Points, in no order, along strands that fork, close into loops and pass close to each other.
In the rows, 100 means zero.
Points whose rows are less than 28.2 apart are linked; no others are. Some points are linked to none.
davu: |  76 |  59 |  90 | 134 | 123 | 130 |  81 | 131 |  86 |
ses: |  87 |  88 |  97 | 110 | 111 | 107 |  87 | 113 |  97 |
dalud: |  99 | 108 | 119 | 117 |  92 |  87 |  86 |  94 | 113 |
nolet: |  94 |  71 | 113 | 104 | 120 | 120 |  89 | 123 |  87 |
mugin: |  94 |  58 | 153 | 152 | 111 | 101 |  78 | 112 | 108 |
rera: | 133 | 139 | 106 |  67 |  86 |  78 | 124 |  76 |  92 |
remo: | 110 |  47 | 169 | 125 | 116 | 120 |  89 | 116 |  96 |
zafe: | 100 | 105 | 105 |  92 | 102 |  95 |  99 |  99 |  97 |
kobel: | 116 | 115 |  98 |  57 | 103 |  96 | 122 |  93 |  82 |
lagi: |  76 |  68 |  90 | 133 | 120 | 121 |  80 | 125 |  94 |
Duli: | 116 | 112 | 119 |  74 |  98 |  90 | 111 |  89 |  90 |
Gopu: | 114 | 121 | 122 | 105 |  81 |  79 | 103 |  83 | 112 |
zus: |  75 | 116 |  50 | 126 |  85 | 102 |  84 | 105 | 123 |
duk: | 111 | 116 | 132 | 122 |  77 |  77 | 101 |  82 | 125 |
kag: |  99 | 104 |  97 |  81 | 105 | 100 | 104 | 102 |  94 |
Mubuf: |  88 |  77 | 120 | 135 | 111 | 102 |  76 | 114 | 102 |
bulem: | 103 |  98 | 101 |  70 | 109 | 106 | 109 | 103 |  85 |
Fazar: |  92 |  75 |  75 |  74 | 118 | 131 | 111 | 112 |  83 |
papus: | 104 |  59 | 150 | 116 | 117 | 116 |  85 | 118 |  90 |
Seba: |  89 |  80 | 131 | 147 | 103 |  93 |  73 | 107 | 113 |
Lon: | 139 | 128 | 122 |  57 |  92 |  80 | 130 |  76 |  84 |
piza: | 120 | 146 |  81 |  76 |  78 |  83 | 116 |  83 | 101 |
fegi: |  85 |  99 |  64 |  87 | 106 | 110 | 105 | 103 |  98 |
busul: |  97 |  66 | 127 | 114 | 118 | 117 |  83 | 123 |  89 |
ronu: | 134 | 107 | 127 |  40 | 106 | 100 | 128 |  91 |  70 |
zesud: | 100 | 132 |  85 | 113 |  76 |  86 |  90 |  96 | 120 |
vut: | 109 | 135 |  74 |  73 |  88 |  90 | 116 |  89 |  98 |
divef: | 104 |  92 |  94 |  60 | 114 | 118 | 115 | 107 |  80 |
Tebe: |  84 |  96 |  88 | 116 | 105 | 103 |  85 | 109 | 103 |
mak: | 111 | 125 |  85 |  64 |  96 |  94 | 118 |  89 |  89 |
vepat: |  98 |  51 | 161 | 141 | 115 | 111 |  83 | 116 | 101 |
dun: |  80 |  94 |  35 |  89 |  99 | 114 | 108 |  91 | 106 |
vad: |  92 |  73 | 150 | 153 | 103 |  91 |  80 | 101 | 120 |
degif: |  87 |  94 |  77 |  91 | 110 | 110 | 100 | 108 |  96 |
Rura: |  76 |  87 |  69 | 114 | 111 | 113 |  90 | 111 | 101 |
nusev: |  84 | 106 |  53 |  88 |  98 | 108 | 108 |  96 | 104 |
gavo: |  96 | 111 | 116 | 135 |  81 |  84 |  80 |  96 | 125 |
muvop: | 126 | 142 |  94 |  70 |  84 |  81 | 120 |  80 |  96 |
Toter: | 102 |  99 | 122 | 106 |  99 |  90 |  92 |  98 | 104 |
zad: | 145 | 121 | 142 |  63 |  92 |  78 | 139 |  70 |  89 |
tob: |  75 | 106 |  56 | 114 |  98 | 105 |  91 | 104 | 111 |
lelo: |  74 |  78 |  59 | 118 | 113 | 119 |  91 | 113 | 100 |
suvev: |  85 | 117 |  72 | 107 |  92 |  97 |  93 | 102 | 110 |
busa: |  85 | 127 |  54 | 115 |  77 |  96 |  90 | 101 | 123 |
Dep: |  74 |  90 |  34 | 103 | 101 | 116 | 102 |  96 | 107 |
bebib: |  83 |  78 | 103 | 128 | 115 | 109 |  78 | 120 |  97 |
Kurul: |  93 | 126 |  79 | 102 |  88 |  92 |  96 |  97 | 111 |
Tenot: |  69 |  79 |  37 | 118 | 105 | 120 |  94 | 104 | 106 |
daf: | 115 | 120 | 116 |  89 |  89 |  82 | 106 |  85 | 102 |
mog: | 122 | 112 | 112 |  50 | 104 |  97 | 123 |  92 |  77 |
fid: |  88 |  72 |  92 |  98 | 121 | 126 |  94 | 122 |  86 |
vudi: |  89 | 129 |  69 | 122 |  74 |  90 |  84 | 102 | 127 |
numif: | 105 | 113 | 128 | 138 |  72 |  78 |  90 |  87 | 135 |
nusus: | 156 | 117 | 155 |  60 |  94 |  76 | 153 |  63 |  90 |
soti: | 141 | 114 | 131 |  46 |  99 |  88 | 135 |  82 |  75 |

A fork is a point with three links, a tip a point with one. Leave the first point through the second and follow the links. Name the first fork or tip that comes.
remo, papus -> fid
vut, mak -> Lon
vepat, mugin -> bebib
numif, duk -> Duli
Rura, lelo -> degif
gavo, dalud -> divef

Name the points in between on the shortest way along the links from the first point to the second, in order.
daf, gavo -> Gopu, duk, numif
busa, Kurul -> vudi, zesud
rera, vut -> muvop, piza
divef, Toter -> bulem, kag, zafe
